Points on a hilly landscape, in no order, each with its height.
A climber steps from a point to the highest of its 2 nearest points, and stops where none of them is higher. Distance is the straight distance between rows; heights are no part of it.
kud (h 45.5): [ -6  12  10  -6   0  -3  -1 -10   0   6  -4   2   4   4 -16   0  19  -3
  -7   5  15]
lipul (h 38.8): [ 10  -3   5  -7   2  -5  -6 -10  -1  -9   0 -12   0  -3  10  17  -5  -3
 -11   8   6]
radu (h 50.2): [-13   9  11  -4  -8   5   1 -11   3   5   2   3  13   4 -14 -10  12  -8
  -2   1   5]
Retep (h 23.4): [ 13  -4  -4  -6  10  13 -10   9   1  22 -13   3  -3  -8 -11 -20   1   3
   6   0   5]
rog (h 41.9): [  2   8   7  -3   4  -8  -6   0  -1  11 -10  -2  -5   2 -17   7  20   9
  -7   8  15]
Repom (h 51.5): [ 14 -19   3  -7   9 -15 -10 -12  13  -8  -1  -1  13 -16  15 -13   3  -5
  -5  -2  -5]
sosi (h 47.8): [ 10  -8   1  14   7  16 -13   3  -1  12 -16  -2  -3 -10 -11 -38  -7  -4
  13   2 -24]
reli (h 23.6): [-16  -3   6  15  -7  12  -7  -3  -4  -7  -6   1   7  -3  -4 -18 -18  -9
  17  -2 -19]
tanef (h 42.4): [ -1   0 -11   8  -7   6   6   5  -5  -6   8  15   0   0  17   2 -17  -7
   5   6   4]
nodu (h 13.7): [  9   9  10  -1   1  -4   1 -12  -6   6  -4   2  18  -9  -7 -17  13  -3
  -1 -20  18]
lepa (h 46.7): [  5 -21  -2 -10  13 -12 -12  -5  12 -13  -1  -1   3 -10  14   0  -2  -1
  -3  -1  -5]
loma (h 4.1): [  2  -8  -1  11   1  17 -10  18 -10  18 -15  -7 -14   6 -16 -10 -13  10
  12  -3 -16]
vuf (h 16.0): [ 15   1   8  -1   1   3  -3 -11 -11  -3   2   0  20  -6  -1 -27  18  -8
  -1 -12  21]
puda (h 21.2): [ -8 -17 -17  10   8  -2  -8   8  14  -3   8   6 -21   3   6  -3 -12   2
   8  -2 -19]
dulus (h 11.9): [-11 -10  -7  20   3   4  -5   9  -1  -2  -2  -7 -11  -2   2  -9 -23   5
  17 -19 -25]
Zufa (h 49.6): [-19  15   3  -2 -11   5  16   1  -1   0   5   5   6  10  -8  13   0   2
  -2  -1  -1]
Nal (h 57.9): [  9  -2   5  -5  12 -17  -2  -1  13  13  -9  -9   4  -8 -12  -9  25  13
 -13  -4  -2]
duse (h 30.6): [-6 -8 -2  2  0 -3 -8 12  6  7 -2 -2 -8  7 -3  8  8 11  0 13  8]
povog (h 26.2): [ 19 -11   6  -8  11  -3 -14  -5   1  -1  -6 -11  11 -11   4 -13  12   0
 -10   5  10]
Kepor (h 18.3): [ -5 -21 -13  -4  12 -10  -8  -1  17  -5  10   6 -14  -2   8   1  -4   1
   6 -13 -14]
bebur (h 52.4): [  5  -1  10  -7  -2 -11   0 -19  10   0   2   1  17  -9   7  -2   2 -11
  -4  -4   5]
kota (h 18.8): [  9  -1   6  -3   1   3  -7  -9  -8  -8   2  11  23 -13   5 -29   6 -13
   7  -3  15]
roz (h 7.2): [ -1  -9  -8  19   0  10  -3  18  -5  11  -6 -10 -19   6  -4  -6 -16  11
   9  -9 -21]
dur (h 35.5): [ 13   9   5  -3   7  -2   1   1  -8  19 -14   0   5  -4 -25 -20  26   8
  -5 -14  10]
folo (h 34.5): [-19 -14  -5  -1  -1  -1  -4  -2  14 -10   7   8   1   3   4  -2  -6  -6
   5   6 -14]
zifo (h 24.3): [ -8 -18 -11   8  10   1 -16  11  14   7  -1  -3 -19   2  -5  -8  -4   7
   9   1 -20]
Teno (h 20.1): [ 13   1  -1  -5   9   7  -9   5  -3  19 -10   1 -10   0  -9  -3   4   4
   0   1  18]
rolo (h 49.0): [ -1 -15  -3   3   7  -3 -11   1  18  13  -2  -2   3  -6  -6 -24   5   2
   2  -5 -15]
nago (h 24.2): [  7   9   0  -2   5   4  -3   0 -11   8  -4   1 -12   5  -4   8   4  -1
  -2  -1  26]
Konim (h 62.3): [ -8 -10 -13   2  -4 -14   7   6  12  -6  16   0 -12   9  12  15   0   6
  -5  -9  -7]
Vegu (h 41.7): [ -7   6 -10  15 -18   1  13  13  -4   3  17   2  -7  15  10   4  -2   3
  -5   2  -3]
Mam (h 57.8): [-11   6  -1   2   2 -16   8  -2   4   4  -6   2  -1  -1  -8  14   5  12
 -11 -11  -4]
Delo (h 45.6): [-14  16  -5  11 -16   0  18  11  -4   3  11   2  -5  15  -3  14   5   7
  -5   2  -5]
tik (h 19.5): [ 11  16  18 -19  -4  -8   9 -24  -8 -21  -1 -17  15  -7   0  20   1  -8
  -8  -3  -4]
ziru (h 31.0): [  9  -2 -13   8   2  14  -3  18  -5  19  -4   6 -16   3  -5  -4 -11   7
   7   1   5]
mogor (h 39.1): [ -2   6   8   4  -1   2  -4  -1  -3  19 -10   0   5   1 -25 -18  14   5
  -1 -10   2]
banu (h 4.6): [ -9  -9 -11  13  -4   4  -2  17  -1   7   3  -2 -12   7   0  -1 -11  12
   3  -8 -10]
Vol (h 26.8): [  5   4   5 -13  -7 -13  16  -9   1 -22   5 -13   3   1  15  32  -4  -2
  -9  -4  -7]
Mup (h 18.2): [ -9  12   6 -10  -3  10   6  -3 -14  -6   1   5   7   3  -5   5   0  -5
   4 -12  22]
Buvaf (h 33.4): [  2   5  -1 -13 -12   4  26   2   4 -14  18  -1   7   3  22  21  -8  -5
   2   3  -5]
lifu (h 37.3): [ -1  -8  -7  -7  -7  -5  13   3   5 -18  15   2   1   5  24  18  -8  -3
  -4   4  -4]
Memi (h 15.7): [ -3  11   9  -5  -2   0   2  -9  -8  -1  -1   4  15  -7  -3  -3  -1  -5
   6 -17  18]
Ragal (h 34.2): [-5  4  2 -3 -6  2  0 11 -6  0  4 -2 -7 12 -2 17 12  7 -2 16 17]
sonu (h 26.6): [ 10  -2 -11  -1   7  14  -2  15   4  23 -11   2  -9 -11  -6 -12 -13   7
  10  -6  -2]
boni (h 29.1): [  6  13  -6   7  -6   2  10   4 -11   4   7   2  -7   8   7  14   0   1
  -8   0  19]
somet (h 29.8): [  4  14   6 -19  -8  -5  31  -7   3 -16   9  -6   9   0  13  31  -2  -2
  -3  -3 -10]
fedu (h 19.0): [  5  15  14 -17  -4   0   8 -17  -7 -14   1  -7  16  -6   5  14  -1 -10
  -3  -4  11]
Nok (h 43.5): [-14  -6  -2  10  -8  13  -8  14  -8   5  -2   2  -7  14 -11  -2  -3   4
   8  11  -2]
defig (h 33.5): [ -7  10  -7   1 -15  21  17  11  -5  -6  21   9   3  12  11   2  -8  -8
   7  13  -4]
Zal (h 54.6): [-10 -11 -16  11  -9  -6   6  11   4 -10  19   6 -11   9  18   2 -10   1
   3  -6 -15]
fevud (h 29.6): [-14   9  -2  -5  -9  22   8   3  -6  -6  10  11   4  10   1   2  -7 -12
  10   8   7]
nipir (h 51.9): [ 12   6  -2   2  -2 -17   7  -2  -1  -7   3 -13 -11   4  12  29   4   6
 -16   7   2]
Vobed (h 21.9): [  0  15   7 -14  -6   9  14 -11  -2  -9   9   2  10  -1   9  16  -7 -13
   5   1  13]
Ketov (h 41.6): [ -1 -18  -6 -10   5 -10  -2   0   9 -20   7  -1  -4  -1  20  16  -5  -2
  -3   3  -4]
Fepo (h 43.0): [ -3 -12   0  14   6   5 -14  -2  10  11  -9  -5  -3  -3  -9 -28  -4  -3
   8  -1 -23]
gedu (h 33.8): [  2  -5   3  -8   3   2  -5  -9   1 -10   0   3   7  -5  11   5  -7 -10
  -3  15   9]
reser (h 37.4): [ -1  11  -7   2 -20   8  20  13  -2  -4  25   3   2  12  20   6   1  -5
  -5  10  -1]
guz (h 66.6): [ 13  10   4  -7  18 -20   3  -6   0   3 -17  -9   0 -14  -8   9  14  14
 -17  -6  -3]
Vom (h 61.6): [  1   7   3  -6   8 -23   9 -12   2  -5  -9  -3   2  -7  -1  20   7   8
 -14  -9  -3]
vez (h 58.4): [ 18  -8  10  -4  -1 -15  -1 -20   9  -5   3  -7  22 -13  11 -12   9  -7
  -8  -6   2]
nirub (h 53.9): [ 10 -13   0  -6  12  -5  -8   6  18  15  -6  -7   3 -10  -7 -17  17   9
  -5   0  -3]
voba (h 26.0): [ -8   7  -2  -6  -2  17   2  -4  -9 -11   5  17   7  -2   5  -6 -11 -15
  13   7  13]
lapak (h 32.0): [ 10  15   8  -8  12  -5  -1  -2 -14  12 -17   5  -5   3 -26  -7  28   4
  -4  -8  19]
Kubi (h 22.0): [ -1   3   5  -9   3  11  -6 -10 -10 -12   0  15  14  -7   2 -19   1 -18
  12   2  17]
tef (h 48.3): [ -6  -4 -15  12 -13   2  10  11  -1 -13  18  14  -3   4  22  -1 -14  -5
   4   5 -12]
kup (h 36.8): [  2  -1  -8   7   1   8  -3   4  -5   9   1  12  -5  -1   6  -2 -16   0
   6  -1  11]
Pupo (h 30.1): [-22  -8   1   7  -4   7  -5  -5   8  -9   2   6   5   1  -1 -13 -13 -10
  11   6 -21]
Dop (h 38.4): [-19 -10  -6   6  -6   6  -4  11   6  -3   6   4  -7  11   1   2  -6   0
   5  16  -9]
Zizum (h 56.9): [ -1   0  -6   1  -3 -15   9   4   7  -3   8  -4  -9   7  10  23   3   7
 -12   1   1]
nit (h 44.3): [-14   6   9   8  -8   6  -4  -6  -2  12  -4  -1   5   6 -20 -12   3  -3
   2  -4  -3]
nin (h 62.0): [ 17  12   6  -3  17 -17   3  -4   1  11 -18  -5   3 -12 -15  -4  28  12
 -15  -2   1]
Bal (h 17.0): [-14  -5  -3  22  -4   7  -5   2  -5  -5   0   1  -3   0   3  -9 -26  -3
  17  -6 -18]
dil (h 45.8): [ 18   6  -1   1   7  -9  -4  -3  -1   3  -3 -14 -12  -1   6  22   1   7
 -14   7   9]
zepeg (h 38.1): [ -1  15   7  -3   1  -9   3   3  -6  -3  -6  -5  -8   7 -10  24  21  11
  -9  16  13]
goda (h 22.4): [ 19  -1  12  -8   8  -4 -19 -12  -4  -3  -6 -22   4  -6  -2   2   9  -2
 -12  10  10]
tiko (h 63.1): [  0  -5  -1  17   7  15 -13   5 -10   1 -19  11  -6  -6 -12 -26 -17  -3
  14   8 -16]
lub (h 25.4): [  3  18  -3  -2 -10   9  16  -2 -11  -6  14   4  -1   8  12  13  -4 -10
  -1  -1  18]
Mina (h 30.0): [  7  -9   2  -8  10   2 -15  -1  -4  -5  -7   2   5  -6   4  -4   2  -3
  -4  15  12]
Fadu (h 23.1): [ 11   3  12 -12  -1 -20   3 -21  -1 -19  -4 -19   4  -6   6  24  -5  -1
 -13  -5 -10]
kem (h 51.3): [ -5  -8  -3   8   2  15 -13   9  -9   7 -10  11  -3   2 -11 -16 -11   0
  11   5  -3]
Ruko (h 27.5): [ -7 -10  -1   6   3  -1 -13  10  13  17  -5  -4 -14   5 -13  -5   5  11
   6   9  -8]
bidid (h 54.0): [-22   6   1   5  -7  -6   7  -1   5   3  -1   0   0   7 -14   9   2   7
  -3  -7 -12]

Where does a climber stop that starts at each point below?
tik | vez
Pupo | tiko
nodu | guz
puda | radu
defig | guz
Fepo | guz
Retep | Konim
